Points on a hilly landscape, in no order, each with its height.
A ball rolls from a point to the lowest of its 2 nearest points, and stops where none of them is lower. Distance is the straight distance between rows; heights are no part of it.
Vib h=594: [ 23  31 -17  -5  12   4   3  13 -29  15   8  47  13 -37   7 -19 -35   4
  23 -11  -4  10 -39  -8   7   0  35 -39 -10  65 -23  10  -6  -8  23 -22
 -10 -35  24 -21 -28   4  21  26 -26 -34  16 -40   8   5  20  -3  13]
zovig h=505: [-38  20 -21 -14  24  18 -25 -13   8  35  44 -33 -32  -8  -8   2  11  39
   4  41  -7 -11 -30 -33 -39  18   4  21   6  50  -8  44  22  42  10 -41
  -5 -23  13 -10   2   0  -5  -5 -52 -21  20 -17 -34   7  11 -27 -11]
ved h=666: [-41 -31  24  18  46 -11  -4  -2  58  12  35   2 -31  22   3  23  37 -20
  -2 -12   1 -21  14  42   5  51  10   8 -33  43   0  35  10   4 -27 -28
 -45 -22  14  40  16  10 -17 -22 -18 -10   1   2 -11   2  -2 -71  40]
vap h=342: [-12 -35 -14   5   1  39  -5 -55 -25   1  10  -9 -49   7  -7  50 -14  26
  10  54 -13 -55 -14 -10  27 -16 -29  12  14 -12  14 -35   1 -15  35  19
  16   4   1  16  -7  14   4  12 -31  52 -36  21 -18 -15  -7   4 -20]
nid h=569: [ 14  11 -24  25  -3  -1  18  55 -17 -42 -16  18  36 -12 -21 -38  35 -21
 -38 -39   9   2 -15  62   8  16  24 -23 -10 -15   7 -15  16 -61  -6 -20
  -3   7 -16   1 -19 -29 -31  18 -10 -23   9 -25  23  10 -35  11  38]
Fiso h=662: [-17  -3  15  15 -22  49  17   8 -31  -2  10  13  27  -7 -28  -9  -8 -22
  -8   4   3  14  13  49  14 -29   2  27  40   4 -34  16  29 -13 -11  -7
  12   7  -9 -12   4 -35 -11  31 -10 -10 -13  12  25 -16  -2   3  19]
Bop h=368: [ 17  45 -32 -22   5   3 -15  21 -25  18  22  31   0  21  19  -1 -25   1
   9 -13   2 -31 -29 -27  12  14 -15  30  38  21 -34 -18 -25  33   8 -37
 -35  23  -2 -12   4  18  34   5 -23  24  -4 -18   3  17 -10  24  16]
por h=573: [  4 -35 -16 -17 -17  16  -6 -20   3  16  46 -26  22  20  28 -14  -4  33
  60  12 -58   3 -40  -2   5  29  42 -35 -60  -7 -19  18   8 -13 -23   3
  -3   9  14  27  30 -19  11  -7  15  -7  -1  -8 -32  52 -24  -1  22]
Besa h=550: [  9   6  13 -51 -34 -18 -13  -1  43  24 -12  -6  -5   0   3 -16  12   3
  28   5   5 -10  29 -32 -29  -6 -14  15  15  -9  13   0 -27  39 -47   4
   5  42  -1 -40   7  27  30  32  57 -15  -2   0  -2  -2  30  45 -26]
sifo h=607: [ -6   8  25 -31  -2 -40 -48  -8  51  -9 -22   4 -13  19 -21 -17  -4 -28
  22 -32  27 -23  63   8  10  -1 -25   6  25 -23  16  -8 -46 -17   1  24
 -31  26   1 -11  13  23 -29  30 -15 -14  45  11  22  -3  -8  -8  11]
fona h=837: [ -2  19  -2  46  10   9 -11  18 -19   5 -21 -10  20 -23 -21   3  37 -43
 -40  26  -6  34   1 -25  -7  33  40  -5 -25  35  17  41  21  -2  -9 -48
   6 -35  -1 -15  -6   7  21 -47 -18 -18  39  -9   6 -44   6 -25  36]
Dis h=678: [ 21 -32  -6 -42  24 -10  16   5  35 -34  -8  31 -26   0  14  27  -7  21
  18  -3  -7 -31  -8  50  11  10  -1 -62 -58   7  27 -68  -2 -51   5  18
 -27 -14  13  34 -25  20   8  26  21   7   6 -19   4  26   2 -21  -8]
guka h=590: [-33  48  23 -68  11  20  -3 -29  47   7   3  -4  -5 -20  -3  -5  27   2
  17  18   8  -4  31 -30 -45  23 -10  24  11  15  15   8   6  42 -21  17
  29  12   6 -13  35   2  36  20  14 -15   5 -26   7  18  25  27  23]
Gegit h=520: [-11  14  24 -26 -16  11 -10  15   5 -13 -15 -21   9   9  17 -58   9 -18
  34  44 -40  62  21  -1  26  -8  17   3 -56 -47   9  24  19   4  -3  -3
  17  14   4   6  30 -30   1 -33   1  -4  -3   1  23  -6 -24 -17  23]
Toz h=463: [-37  -1 -10  20  34  27  -8 -41  14   8  51 -37 -21  24  -2  49  14  21
   0   5 -37 -37 -27 -13 -11  35  51  10   4  40  -5  34  10  -2  26  -3
 -18   1   5  41  17   6  -1   6 -31  -1  21 -34 -37  28 -20   2  -4]
Rifu h=682: [  6 -30 -32  32 -19 -13 -14  15 -18  25  23 -18 -18  37  -3 -10 -14  36
 -14   0  -5  -6 -32 -31 -15 -33  -6  17  26  -5 -12  22 -31  45   3 -56
 -30  18   2 -22 -35  -5   1 -28   4  15 -39  31 -41 -46 -19 -11 -68]
zilam h=911: [  3 -23 -21 -19   2  -9   2  27  22  10  -1 -22  48  62  22  14   6  14
 -19 -30 -13 -31  22 -12 -20  11  -1  24  57 -24 -12   8  -5  52 -35 -17
 -35  46 -17   0  32  24  11 -16   6   2  22  20   0  -5 -26  43 -13]
kimer h=388: [ 27 -46  -7  -7   3 -29  32  39  23   4 -16  29  42  -2  17  41  -7   6
 -26 -65  20  23 -40  17 -39  -9  -8  -2   6  -2  -7 -35   1  44 -18  -8
 -36 -25   5 -13  -4  22  19  13  51 -10  -5 -17  -6  16  31  40 -27]
zalar h=582: [ 22  53 -32  27  14 -14  37 -16 -12  -5 -18 -18   7 -23  17  -2 -16  41
 -13 -26   1 -15  -2 -32 -19 -11  11 -27  19  21  15  20   5 -10  22  44
  47  -3   2  -5 -15  10   2 -14 -61 -21  53 -10   4   5  14  13 -44]
kat h=744: [ 16 -22   2 -32  20 -15 -29  21  15  50  15  12  26   5  28  19  -6 -40
  45  17  -1  20   2 -32   1 -45  23   2 -35  -8 -10 -10 -18  16  20 -11
 -32  -8  22   4  17  33  15 -16  48 -12 -35  16  29 -18  20   9 -10]
tas h=75: [  2 -44  24 -27   4  10  12  24  25  -4  -1   7  46 -16   5  19 -11 -29
  19 -33  13  -8  33  70  14 -30  29 -38   9  -8 -16 -11   9 -12 -27  12
 -43   3  13   8   5   5 -13  58  17 -31   7 -10  36   0  11   5   9]
Bol h=283: [-34 -11  -3  32   8  19  11 -42   3  36  21 -27 -55  -7 -12  53  30  -6
 -15  67 -12 -36 -15 -24  -4 -12  -3  27 -30  11  19  -5  26  11  12   1
  37   7  24  24 -16  -4  14 -27  10  39 -48  20 -24  -9  -2 -10   4]
rava h=547: [  5  -7  37  20  -1 -15  34  -9 -11 -39 -10  41 -14  -1  -8  16 -34   4
 -43 -25  20  38  -9  19  -2 -11 -55  29   0 -13   8 -21  -2  21  30  18
  18 -25 -15   8 -24 -20  10 -29  26  31 -10  12   2   9   3 -25 -18]
vus h=373: [  9  44   7 -52 -10 -11 -24  40  -8 -27  -5  43  -2  18  29  16 -29 -11
 -10  20 -12  19   6 -45  42  12 -43  29  40  -7 -11 -18 -16  61   6 -25
 -14   3 -23 -13  17   0  42 -22 -13  21  25 -19   6   2   4  -7  -7]
gagen h=644: [-10   5   1   9  25   5  27  -6  44  13 -17  -2 -24  -9  -4 -29  68  -7
 -22 -39  12 -17   1  36 -38  62   9 -18 -28  40  12  17   6  17 -65 -18
   1  -5   2  13   5  12  -5 -25  -3  -2  -1  -6 -11  10   8 -33  59]
gara h=733: [-22  34  41  -8 -16  -1 -17  14  -8   7 -17 -16  18 -10 -27 -26  34 -19
  -8   8  38  39  49 -25 -19 -12 -10  45  43 -32 -14  28  17  12   0 -16
  11  -4 -22 -38   3 -24 -19   3  25 -30 -36   4  19 -16  44  22   3]
Vofa h=447: [  8  36  14 -31  17 -26  -3  18  17 -26 -31  20   7  10  -3 -22  14 -27
 -26 -29  12  25  -6  13 -20  29   0   1  -5 -17   5  -7 -18  12  -9  -2
 -11 -17  -8  -3  17 -13   2   3  18  -2 -11 -10   5   9 -14   7  24]
lak h=627: [ 31  18 -39  24  -2  16  25   3 -57  -9  -3  25  16 -25  16  33 -16  -6
 -20  -1  -5 -22 -36  -8  29   3   0 -14   6   7  -5 -41   1 -38  16  14
  25   6  -9  11 -22   3  33  16   8  32 -11 -15  17  17 -10  42  11]
riv h=401: [ -2 -12 -21  -3  21   4   4 -21 -17 -19   6   5 -27  17  18   7 -34  46
  20  18 -13 -21 -21  12  22  -6 -29 -19  -1 -12   0 -17  -2   5  13  12
  -2 -10   3   9 -11  -8   8 -14 -53  30   7  13   3   4 -11 -33 -26]
Pas h=267: [ 40  23  40 -37 -18  -4 -21  -8  -1 -24 -46  56 -13   4  -8 -28 -47  -6
  -6  -7   3  10   0  25  16  -1  -5 -19  45  20 -25 -28 -14   7   7 -21
 -19   3   0 -33 -46  -3  25  16  26 -14 -34  15  20 -13 -13  -2 -16]
Bar h=551: [ 12 -16  16 -11 -24  18  -3 -12 -14   6   6 -31  29   5  38 -25   8   4
  36  44 -40   9 -10 -10  26  14  21 -11 -39 -49  -3  -9  12 -17 -12  22
  33  16  -6  40  43 -31  -9 -33  42  22 -31  13 -11  30 -24  30  40]
tetu h=695: [-11  -4  25  20  -9 -29   5 -22  15 -58 -15  -6 -45  23 -20  -2  -9  -3
 -34 -15  -9   2   9  -1   6  11 -28  -9 -29 -26  39  21 -23 -27   6  39
  19 -18  -4  12   3 -30 -31 -17 -26  26  44  -1 -20  12 -34 -43 -13]
nop h=548: [-16  50 -24   0  23  17   2 -33 -15  45  20  20 -34 -38  -4 -26   6  -8
   8  17  12  -8 -35 -29 -19  -1  26  13 -13  85  -1  15 -14  10  32 -33
  16 -11  17 -23 -38  15  12  16 -48 -27 -17 -22 -10  -9  11   1  12]
far h=455: [ 31 -20 -31  15  11 -42  36  43  33   6 -20  27  11  -3   8   7  21 -20
 -30 -60  11  40 -28  -3 -37 -24  -7   7 -38 -11  30 -26 -30  44   4  -3
  -9  10  22   2 -17  25   3 -20  36  -6  -8  10   7 -18 -18  22 -37]
namim h=633: [-28 -20   3  -8   0  56   2 -19 -23  29  28  -8   7   9  -6 -27 -26  34
  52  24 -13 -10  15  58  28  -3 -11  15  19   6 -54  22  27 -12  -8  -6
 -12   3   6  -3  11 -25 -22  19 -57 -13   3  16   1  16 -10 -38  35]
kivob h=435: [ -8  -9  -2  17   0  10   4 -34  -8  50  12  31   2 -14  -7 -20 -10 -11
  20 -30  17 -18   3  36   1  -1   2  18  26  64 -45  22 -11  42 -45  -7
  -5  12  21 -36 -14  23  25  33 -17  -9  22  16  12 -19  19  -8  28]
vof h=491: [  0  22 -20  20   2  14  -3  29 -43 -11  10  19  48  10  16 -36 -18  -3
   6  -7  -7  10   0  14  37  19 -13   9  10   1 -48  -1  11  17 -11 -36
 -17   4  -8 -12   3 -26   8 -44 -61  -6  25   6  39  13 -22 -35  48]
bupi h=829: [ 27  -6  -8  15  -2   3   9  -9  -8  39 -13 -38  32   6  15  30 -37  11
   3  -3 -13 -14  11 -39  -1 -51  25 -20  40  -9  -2  24   3 -28  27  20
   3   2 -10  12 -13  30  -2 -12  12 -14  -5  14   9 -28  28  49 -49]
veru h=462: [ -9  26  20 -59 -47  -6 -13   6  -3  -5 -19   0  12 -20   2 -72  18  -9
  69  37  -3  28  45  10  24 -12 -19  -1 -19 -67  -9 -10   2   0 -14   6
   9  32  -4 -30  10 -14  -8  16  14 -32  -9  -7  39  12  13  -6  35]
lut h=620: [-11 -13   8   2 -12  27  29  32  -4 -47   7  28  -8   0 -22  27  16 -30
 -32  11 -19 -15  -9  52  29  14   3  -5 -15   1  17  -8  34 -46 -27 -36
  -9 -13 -16  -3 -16 -31   5  27   8  11 -15 -14  19 -15  -6 -14  14]
bomeb h=365: [ 24 -11   5  15   1   2  -9 -12   6   3 -29  30  12  -4  -5 -41 -27 -12
   4 -11  -2  14  -8  35   2   1  17 -26  15  44 -12  19 -15  23 -20 -38
 -30   8  18 -43 -54   5  32 -11  -4 -24  -6  43  27 -57 -14 -22  -1]
ner h=721: [ -4  49  43 -13  10  -4 -15 -34  -2 -41 -20   6 -28  19 -11  -7 -47 -11
 -15   7 -19  19  21 -31  19  -9 -16  19  25 -26  27  31 -25 -13  51  30
   7 -12 -21  22  15 -24 -32 -16 -31  24   4  18  -8 -10 -22  -7  -8]
depim h=493: [-20 -27  10  11  23   8 -10 -40  26  26   5  15 -27  21  -9  16 -20   9
  13 -21  19 -54  40  11   0 -13 -16  26  58  40 -10  10 -27  32 -14  13
 -21  25  17  -9  -2  38  15  20 -41   4  39  31  11 -31  -1 -31 -17]
ludu h=746: [-18  61  22   0  19  33 -14 -28 -17  -7 -15  -4 -22 -17 -15 -20   0 -29
   2  36  -8  13  25   6  21  18  12  20  -1  10   3  28  11 -35  45  20
  39 -20 -20  13  13 -21 -11 -18 -45  -5   6   0  18   6 -21 -18  49]
gaf h=502: [ 18  -6  -9  -9  -4 -32  24  18  29 -11 -17  30 -27   3   1 -11 -12  12
 -23 -48  10  30  -4   2 -16 -34 -58  30  -8  -1  24 -55 -30  53  43  -9
   3  21   2  10 -33  22  28 -41  15  18 -12  19   9   6 -28 -15 -60]
kip h=785: [-19  -3  26   1  18 -25  30  -4  44 -31   6 -28 -28 -15 -13  32  16   3
 -29   5   0  31   1  -5 -43  -1   3 -19 -69 -23  72  25  18 -14   5  20
  12 -37  10  23 -11 -18 -39 -15  36  -7 -10 -11 -22  -4  18 -25 -36]
fos h=631: [ 23 -15 -22  26 -10 -13   8  13 -24  -7  -5 -11  -2 -10  -5  -3  11  47
 -29  -9  36   0 -45   7 -32   0 -13 -30  24  -2  -3 -34  25 -22   2 -12
   8 -20  -7 -11 -34 -10  -9  17  35   1 -63  10 -27   2  23  23 -46]
num h=503: [ 16 -28 -16 -23 -36 -10 -38  -3  24  41  -3 -23  -2   5   1 -43  16  14
  51  10  -8 -24  16   8   0  -3  11 -21   8   7  -5   2 -19   0 -42 -17
 -16  31   2 -35  -1  33  -2  30   1 -27   6  21   4 -20   3   8 -19]
kozit h=639: [ 27 -13   9 -16  18  -5  22  -5  -8 -29 -16  50   4 -26  19  13 -35   8
  14   5   1   7 -31  27  15  18  14 -64 -35  34   5 -25  19  -8 -23   2
  -3 -43  14 -16 -31  -3  42   7  14   3   9 -21  19  10  40 -31   5]
kesed h=751: [  7 -48  47  21 -18  -2 -18   8 -30 -16  -6  -3  10   0   4  55 -23 -33
  -9  36 -15  41   0 -41  32 -29   8  11 -46 -41  21   8   9 -28  21  17
 -12 -34   6  22   9  -7  -2 -14  51  38   0   3 -11 -34  16   4 -21]
donak h=376: [ 20  37  32 -47 -36   0 -16  -4 -13  -3 -13  27 -16  -6   8 -42 -22  -5
  40  22  12   1   2  -3  25 -18 -30   8  24 -33 -19 -24 -17   9  18  12
   8  21 -13 -22  -8 -13 -11  28  27   2 -57  15  17   5  13   8   0]
vaku h=810: [ 23  13   1   4  -5  10 -28 -31 -10  40 -16 -25   5   4  -8 -11  -1 -10
  10  25 -21 -26   4 -37  -9  -3  53 -13  28  22   4  21 -17 -54  30   9
  29   8 -19   2   0  16 -21  11  30  -9 -28  17 -31 -11 -16  66  -3]
Tir h=897: [ 20 -56 -11 -18 -38 -16  -4  14  15 -26 -21  -9  27  57   3  -2 -10  40
 -43 -41   5 -34  21  17   0   0 -36   3  67 -35  -4 -48 -17  25 -15  -8
  -9  26 -38 -11  -5  15  23 -13  27  26  23  14 -25  15 -23  20 -57]
Duna h=454: [  6 -24 -24  13 -27  -8 -13 -20  -3   2 -12 -30   8  14  17 -27  -4  44
  15  21  -8 -19  24 -13  13   6 -16 -26  11 -14  -3   1   6  22 -54   7
   3  19  -3 -29 -10  23  23 -28 -33  12  43  23  13 -13   8 -22 -14]
femot h=741: [-10  27  14 -28   6  29 -14  20  18 -37 -24  11 -40 -28 -20  28   8 -54
 -16  43  -8  38   6 -13  10 -26  14  -6 -35   5  45  -2  17 -24  46 -19
   3 -24  -5  -5 -28  -6   7  16 -13 -12 -26 -21  31 -47  -3  -7 -33]
Pok h=775: [ -2  38  -3 -27 -25  25 -27  53 -29  -3  15  30  -3 -19 -25   2  18 -56
  -7  33  -6  32 -10 -10  13 -22  22  25   1   7  -7   3   6 -26  33 -50
   9 -14  -7 -33  14 -16  -1  48   6 -13 -28 -46   2 -15  14  12  -4]
kidop h=693: [-39 -16   6  13   7 -25 -60  19  21  -1  18 -25 -29  21 -27  16  42 -30
   7  25   5   8  23  -6  10  29  -9  25 -26   7   0  20   3  -8  -5 -22
 -29 -25   4  -6  23  -5 -35 -15 -31  -4  20   0 -14  -6   0 -70  25]
retok h=720: [-31 -28  16 -37  13   1 -53  22  45  15  19 -33   4  32   5  41  43 -38
  21  41 -17  16  23 -22   8  -6  20  21 -24 -14  -4   7   8  20  -4 -33
 -37  -5  -1   8  38   4  14 -10  26  -2 -16  -3   3 -18  -3 -17  -1]
nadom h=659: [-30  -6  25  41  45  -7  36 -22  27  16  -4 -31  15 -20  -4   9 -13 -19
 -22 -54  34  13  34   6 -27 -43  12  10  44  21   1  40  -6  13  17  38
   0  -8   1  21 -13  18 -28  -5 -14 -29  13  26  24 -29  19  16 -36]
bug h=728: [ 13 -46  37   1 -31 -24 -56 -24   6  -9   1  -5 -10  35  -2   7 -28 -22
  19  24 -41  14  -2 -33  38   7  34 -12 -23 -22   4  19 -26 -27  -1   1
 -26 -16   7   7  25  -1  -8  15  39  22  -3   8 -42 -15 -10  -4 -15]
lofo h=525: [  1   7   6 -12  21  24  18 -31 -11 -11 -10 -16  37   9  19  -9 -24  50
   0  -5  -9  -7 -21  22 -12  35  21 -35  35   7 -32  -1  28   3 -32   9
   3 -23 -25   4  14 -18  11  -4   2  -9  -5  12   4  32  12  18  22]
panu h=711: [ -8   3  -7 -46  13  14 -12 -13  45 -13  -5  18 -57 -26   3  25  24 -19
  19  32  10 -20   1  13 -16   1  -9 -27 -38  24  46 -44   1 -29  30  18
   6   0   4  11 -21  22  11  36  -2  -2 -23  -8  18  -2   5 -11 -15]
zabe h=875: [ 35 -30  17   4 -24 -46 -45  32 -20 -33 -46   5  29  35  -3 -12 -18  13
 -51 -25  14  -1   3   2  27  11 -10 -34  46 -28  -4 -51 -14 -23  20 -12
 -32 -20 -47 -22 -17   2  -4 -11  37  16   8  15 -21  -5  -5  17 -14]
zez h=769: [-15 -49  36  23 -15  -4   5 -20   6 -18   9 -43 -23   8 -14  61  16   4
 -22  70 -22  -2   4 -17  12  -2  -9  -3 -40 -35  39   6  33 -21  -9  14
  14 -25  -7  20  -4 -30 -16 -26  52  37 -29  10 -44 -14  21 -22 -21]
Nako h=790: [  2  50  17 -15   4   2 -11 -15 -19  33  11  -6  -8  13  -9 -29   6  -8
   5  24  -9   0   1 -45   2  17  10  46  28   3 -38  32 -23  -2  20 -10
  29   1 -27  -6  34  -8 -22  -4  18  10 -37  14 -35   9  -8  29  32]
besud h=622: [-13  31   0 -16  22  27  17 -27  49  43   1 -25 -14 -33  15 -38  60  25
  17  -5  -2   0   0  10 -65  51  18   3 -17  51   5  20  11  25 -32   4
  27  16  25  13  32  21   3  -3   2 -26  15 -24 -20  38  10  21  42]
beve h=418: [-27 -24 -41  17  30  45   8 -26 -21  33  43 -47   0 -10   7  18  19  68
  20  18   6 -51 -15  15 -26   7  22  -1  15  28 -18  -8  25 -33  15  -4
   2   2   2  28   9   6 -10  11 -28  -9   6 -15 -33  28  19  18  -6]
ruma h=434: [ 14  44   4   1 -32 -15 -31  43 -44 -50 -17  27  10  30  19 -54  -4 -31
 -21  22   6  29  18 -45  37   9 -31  27  14 -20 -18   8 -11  28   1 -25
  -4  17 -20 -24   0 -23   2 -56 -31  10  12   7  33 -25 -11 -29  15]
zepo h=591: [ 19 -32  23  26  -5  11  34 -30 -29 -10 -18  29  11  -4  -3  58 -41  -8
 -37  -3  14 -13  -3   2  26 -22 -26   7  28 -23  -1 -45  -7 -19  20  39
  23  -7 -22  17 -12   3  30 -10  52  46 -11  11  -4   6   2  30  -4]
gugin h=599: [ -1 -39  -8  21 -27  35  12 -49 -31  39  35  -1   5  -9  -9 -33 -13  15
  54  13 -28 -27 -20  42  16   6  29  -6 -24  23 -44  21  -1 -26 -39  -1
   6  24   9  -2   1 -20  10  30  15  -1 -15   9 -28  25 -18   3  48]
Zilu h=743: [ -4  -9 -20  39 -12 -36   0   1   8   4  10 -22  -6  -6 -26   3  42   5
 -14 -22  31 -31   9   4 -24  18 -29  16  -4 -14  19  -5  -8  -6 -34  43
  27  24   6  -3  23  15 -27  15   6   5  39  -2 -15   8   8   5  16]
zasu h=696: [-38  33  46   9   6  10  18 -34  14  19  21 -10  12 -25 -43  21 -14 -31
 -19  -9  43  11  38 -20 -15 -26   2  43  60  14 -15  40  -7  -2   9  27
  16 -16  -3 -16  15  -7 -29  36   7 -25 -10  -7  -6 -20  43  16  -2]
Figo h=703: [ 25 -10  -5  -5 -21 -37 -37  -3 -11  12  -1   3 -29  41  14 -14 -33  21
   2  13 -19 -11 -18 -53  25  18 -19  11  19  -2  -8   1 -60  20   9 -19
 -15   2 -16 -19   0  18  -8  -8  13  30  14  14 -53 -15  -3 -14 -28]
Ser h=770: [ 17 -42 -40   9  17 -15 -44  35   5  17   6  -7  15  16  25  52  14 -21
  25   8 -13 -16  -1 -12  31  -5  18 -18 -34   4   5 -47  -2 -11  12 -28
 -53   6  20  25   5  55  29 -13  -5   3   8  -2  36  -2  -5  -4   5]
duv h=792: [ 11 -20 -70  11 -18  -5 -23  65 -32  34  19 -31  47  -4  25  10  28  13
  30  22  -4 -10  16 -17  25 -16  -7   2  -9 -23 -18 -41  18  -3 -10 -28
 -15  33  -1  -9   9  37  11 -23 -15  -7  11   4  33  -6   9  14   7]
gadi h=277: [-13  -4  13 -23  24  24 -23  15  17   2   0 -12  23 -19   6  10  15 -20
  30  12   0  -2  30  43  19  19  18 -26 -12   9 -14 -15  30 -43   9   1
 -26 -18  -2  31  22  10 -16   3 -23 -33  25  -9  21  26   7 -21  56]
Kesi h=295: [ 16  37 -59 -28  12  -5  10  43 -20  20  37  30   9 -14  38  18  -4   0
  23  -2 -13   8 -59 -47 -12 -10   6  11 -33   3  -8 -21 -16  25  31 -21
  -6   4  26  15  21  13   8   5  12  10 -25 -39  -3  33  -5  41   0]
sakav h=844: [ -7 -12 -13  13 -24   6  23  31 -21   1  41  17 -21 -11 -10  14 -19 -27
  33  -2 -19  29 -13  10  12 -53  26  18 -64 -14   8  25 -10 -10  13   6
   0   7  42   2  14 -17 -15  45 -11  11  13 -26  -6 -15 -17 -20 -21]
kof h=303: [ 18  28 -33  44  12 -34  40  -5 -12  22  -6   5  -7 -34  -1  -1  32   0
 -36 -26  12  17 -69 -42 -49  16  12   3 -35  31   9   3 -14  30  11   3
  35  -6  29  -4 -18  17  -6 -16  18  13  -7 -13 -24  15  13  39  12]
guk h=719: [-22   2  -3  15 -21 -14  38 -30  27 -44   4  -9 -42 -17 -31  31   9  25
 -38 -11   3 -23   6 -14 -17  25 -37  -9 -16 -28  51  -9  -1  -1 -35  52
  44  14  -1   4   8  -9   3   8   6  29  57 -22 -29  31  -7 -12 -20]
Giga h=811: [-13  23 -12  41  -7   4 -24  31 -49  30  19  16  -6 -34 -27  16  11 -49
 -16  19   5  37  -4 -26  10 -12  18  36 -14  42 -18  29  12 -17  31 -36
   6 -32   9 -31   1   7 -14  10 -38 -16  38 -42  -6 -21  20 -28  17]
bife h=771: [-13  10 -11  39  19 -17  -7  -6 -20  44  27 -10  -4  15 -22 -19  32  -2
   6 -22  15 -23  -1   6 -17  25 -14  61  14  -8 -34  17 -27  -2  11  15
  20  17  -4   7  43  -2 -51  -1   7  19  -3  22 -37  28 -32  13  48]
Suv h=378: [ 15  48  13   3  30 -37  22 -13  18  -7 -36  26  -1 -26  10  14  16 -41
 -38 -39  16  38 -25 -28 -33  36   6  -1 -50   6  29  -2 -19  19  10  32
  27 -32   0  20   4  18  14 -37  35  11   9 -26  -3  20   6  21  40]
bizof h=510: [ 17  14 -21   8 -19  -7   4  36 -25 -46 -23  22   1  26 -11 -34  26 -31
 -35 -15  -6  -3  -2  25  30   4 -13  13  -1 -43  11 -16 -16 -17  -8  -3
  14  43 -12   9  10 -32  -5  -4  12  41  -6  -1  16   6 -69  30  35]
Lil h=855: [-13  21  11  42   0  11  -7  -4  -4 -27 -32 -16   9  22 -17 -32  13 -21
 -49 -12  -7  25  34 -10 -24  13   8   8  -3  14  18  63   7  37 -32  -6
   9 -10  -5 -10   4 -15  -5 -66 -35  -4  46   7  27 -42 -25 -40   6]
mis h=363: [-22 -25 -34  35  40  23   1   7  -1  41  13 -49  24 -16  22   4  41  25
  14  11  -3  -9  17  28  -4  29  12 -13  -8  20 -21   5  40 -29  -1 -12
  -8   4  -3  36   4  19 -18 -42 -35 -28  17   9  -1  15  -7 -14  40]
Mur h=532: [  4 -13 -29  23   5  12  30  21 -17 -22   2   8  64  23  16 -17  -1  18
 -25 -47  -6  -1 -37  28  -9  32  15  -3   7 -12 -27   5  10  30 -40 -41
 -25  -5 -17  -7  -6 -29  22 -29 -21   0   3  10   5   7 -21  12  27]
sulis h=221: [-11   9 -44  16  27  -7  14  16 -16  22  30   4 -25  -2   9  16  23  -9
  -9  11   7   6 -42 -20 -15 -23 -11  38 -37   0   2 -15  -7  32  35 -23
  13  11  23  13 -12  -5  -2 -23   9  29 -45  11  -3  -8 -13   0  -4]
savos h=278: [  3 -10 -14 -21  23 -12  24  56  14 -18   2   0  42 -13  23  27  -4  22
  -2 -64  49  -5  17  36 -20 -25 -26  -8  21 -30 -10 -49  20  16  -8  15
 -37  13  13  20   3  13   0  23  -4 -25   2 -18  42  28  32  16 -15]
fula h=595: [ -4 -22 -13  -3 -32   4   1  31 -42 -22  19 -12 -32  -3  -8  -6  30  46
   5  51  29 -17 -26  13   9   1 -49  -1   5 -37  -3 -46  28 -10  -6 -11
  15  -3 -28 -14 -11 -36 -24  17  15  36 -65  11 -19   7  19 -15  -8]
nuku h=477: [-18 -14  20   9  29  34  30 -53  12   3   7 -43  31 -22   0  13  -7  51
  10  -9  17 -36  19  20 -12  26  25 -33  39   7  -9   8  21 -49  -3  57
  26 -19 -10  31  26   3 -10  25  -3 -19  21  -3 -13  34  33  24  14]
Rin h=824: [ 11 -18  22 -16 -22   8  18  -2   1  18  12  29  10 -22   4 -12 -50 -12
  40  -6 -12  50 -10   7  -6 -54  36 -15 -41  11  -1  44  10  20 -24  10
  -4 -12  38 -12   5 -12  14  40  30 -22   8 -13  13 -17  32 -11 -35]
dom h=660: [ 14 -12 -22  13 -30   6  26 -23 -16   6   5  -2 -27   1   3 -26 -24  65
  -5  -9  18 -13 -26   3 -26 -35 -37  -3  32  -3 -12 -11  13  36  -4  -2
  28  31   8 -25 -50 -11  19  -3 -14  -1 -51  33 -15 -12   7  -5 -69]
ledid h=804: [-29 -19  41 -20  16   3  51 -11  31 -21  14  19  -1 -23   2  34 -18 -18
   5  -2  16  43   1  39 -12 -25  -3  -6 -47   0  26  18  36   3 -10  18
  -9 -30  15  10  -8 -28  -5  27  38  -5 -28  -1  20  -3  36 -24 -10]
fodud h=850: [ 49 -13   5  -6 -28 -14 -17  41 -21   0 -32  -4  46  31  10  23 -44  15
  -9 -20  10 -16  27 -10  24 -43 -11 -30  81 -46 -14 -29  -4 -29  15  -1
 -31  24 -21  -1 -25  23   4   1  25  -6 -28   8  10 -15   4  41 -56]
zek h=621: [  5  32  -9  27  14 -10  72   1  15 -19 -16   0  21 -31   3   0 -18  20
 -35 -77  21  26  -4   7 -47 -26   1 -12  17   5  17  24  12  18  -8  45
  34   3  17   5 -18  -8  -9  22 -18 -38  23 -16   4   3  11  38 -50]
fazer h=661: [-14  34  20  -5 -13 -33 -22 -17  32 -41 -29 -16 -17  -2 -26 -33  11 -24
  -3 -28   0   3  48   6  12  22  -1 -23 -19 -31  49  12 -22 -46  -8  48
  12  12  -2  14  23  -2 -31  11 -28 -10  59 -26  12  28 -28 -10  28]
fem h=535: [ 16  32  11   8  16  -9   6 -44 -10  27  10 -16  16 -23  17  -6 -37  24
  38   2  -8   8  -3 -32  -9  -1  24 -31 -12  11  -6  23   0 -39  30  58
  34 -29   4  12  15  15 -25  -6 -14 -25  21  -6 -15  30  26  12  14]
Tifi h=549: [-11 -30  30 -13  17   3 -11 -46  45 -34 -39   2 -27  23  -7  -9 -21   6
  10 -24   5 -37  52  46  15   5 -19 -31  22   4  17 -12 -18 -15 -11  39
 -20   3   5   8 -12  10   4   5 -46  -4  51  23  24  -3 -30 -38  -2]
bek h=555: [ -1   0 -17   9 -42  16  -3  12 -37 -44  -2  -8 -21  21 -21 -32  20  25
 -20  19 -10 -27  -9   7  21  -9 -34   2  42 -43   8 -18   1 -12   0   2
  27  36 -30   1  -3 -53 -28  18 -22  33 -26  17 -13  -2 -43  16 -15]

For each start below, name the point where the ball stops.
zabe => Pas
Dis => tas
ved => sulis
zilam => sulis
zepo => tas
ner => Pas
guk => Pas
namim => Pas
